Each scene shows the same named points in several views. A view is turned or mirrored, and shifted as a whole, has a little noise and may leave points out.
In the rows, 128 means zero.

Scene 1
View 1
zogok: [124  99 165  33  99 188  98 187 135 155  96 126 159 158 128 155 167 166
  90 149]
Didok: [143 156 137  57  94 189 125 159 188 124 106  89 105 149 165 142 165 159
 154 118]
saz: [136 144 121  94 132 144 116 149 132 110  90  98 121 163 157 142 139 130
 156 124]
veg: [124 104 156  52 118 170  97 175 118 140  83 126 162 166 129 157 149 149
 104 155]
dep: [133 134 120  95 151 124 109 151 108 103  79 104 135 167 156 145 129 119
 144 135]
rikir: [111  87 144  53 102 181 108 183 106 138  88 156 176 157 142 151 145 150
  83 162]
nove: [122 115 109 102 145 135 114 154  87 103  77 128 158 156 159 141 127 119
 135 149]
nusi: [132 147 118  99 158 115 113 141 111  99  79  86 119 168 153 146 126 112
 159 126]
buf: [126 110 136  53  94 193 117 176 145 135 104 131 149 148 150 147 157 159
 109 146]
Kode: [152 185 105 110 140 132 126 123 162  86  94  63  82 157 175 136 143 116
 202 100]
migek: [129 127 123  94 164 117 104 153  90 108  71 103 141 170 150 154 124 111
 137 139]
Regin: [144 164 115  94 117 165 128 140 168  97 105  83 103 152 176 140 147 133
 180 115]
View 2
dep: [ 78 151 126 132 104 118 151 105 175 143 112 134 126 138 129 152 134 181
 154 142]
buf: [ 92 147 130 139 121 148 112 150 126 137 135 161 138 102 119 108 128 107
 132 103]
Didok: [103 155 127 140 129 147 146 135 184 142 142 203 134 126 128  90 129 139
  83  79]
zogok: [ 83 148 133 142  98 139 107 159 111 131 123 163 160 107 114 115 104  74
 148  96]
nusi: [ 88 152 123 128 124 127 161 103 199 146 123 157 113 147 135 144 144 206
 123 134]
veg: [ 72 147 133 142  90 126 116 146 126 137 118 147 155 114 117 127 111 100
 158 118]
nove: [ 73 147 129 129 119 125 125 113 148 141 114 117 117 119 131 160 138 179
 159 153]
rikir: [ 74 143 130 134 106 142  91 153 102 134 125 129 144  94 113 126 117  95
 162 123]
migek: [ 67 150 128 136  98 111 148 103 171 145 104 122 128 134 129 163 125 176
 167 155]
Regin: [104 156 123 132 134 144 164 111 207 145 133 186 112 143 135 119 144 190
  90 107]
saz: [ 91 157 123 136 118 133 149 113 178 143 118 157 128 140 131 136 139 181
 123 126]
View 3
zogok: [156  86 145 111 161 131 128 219 137  96 153 143  66 141 161 162 165  88
 115  74]
dep: [143  83 165 154 111 128 105 144 115 135 138 128 133 119 123 116 176 126
 142 133]
Regin: [125  80 123 149 144 122 132 120 149 111 131 122 163 123 143 101 238 126
 165 123]
nusi: [141  74 171 153 103 128 105 126 109 143 138 127 145 127 125 114 191 131
 156 146]
veg: [158  84 159 121 133 133 120 207 120 115 148 138  77 136 149 154 157  98
 119  91]
rikir: [155  89 147 139 145 126 123 213 118 103 142 139  63 112 149 154 129 106
  96  74]
Kode: [119  79 132 154 128 125 125  90 143 123 137 114 184 126 127  87 249 130
 178 151]
migek: [143  83 184 152  97 129  96 148 104 148 143 127 126 118 121 121 159 124
 139 136]
saz: [136  80 150 149 129 127 120 141 124 116 137 127 136 122 134 114 194 127
 147 123]
buf: [142  86 129 128 165 121 139 199 137  92 140 140  87 120 161 141 172 105
 117  79]
nove: [143  78 164 174 110 120 111 155 103 122 128 127 115  95 121 124 148 131
 122 121]
Didok: [138  86 115 122 175 123 145 175 158  91 143 128 112 131 160 128 216 102
 136  92]
View 4
Didok: [114 146  86 129 115 151 110 121 160 140 108  89  87 103 136 179 120 117
  77 119]
buf: [175 171  98 124 131 116  99 103 158 149 128 133 108  88 153 149 111 121
  96 106]
saz: [144 109 117  99 109 123  85 122 125 130 131 104  88 111 115 161  85 115
 108 128]
zogok: [185 176  83 106 159  86 109  83 165 147 127 138 104  74 168 145 126 114
  94 103]
Kode: [ 90  75 122  99  80 161  80 144 116 121 118  67  75 135  94 183  75 111
 100 145]
nusi: [147  82 123  73 107 110  82 123 107 128 134 100  88 117 103 164  70 111
 125 136]

Which points are out of place in each view (at most two, in the order of its rows)? Write - if all are in place.
view 1 -> -
view 2 -> nusi
view 3 -> Didok
view 4 -> -
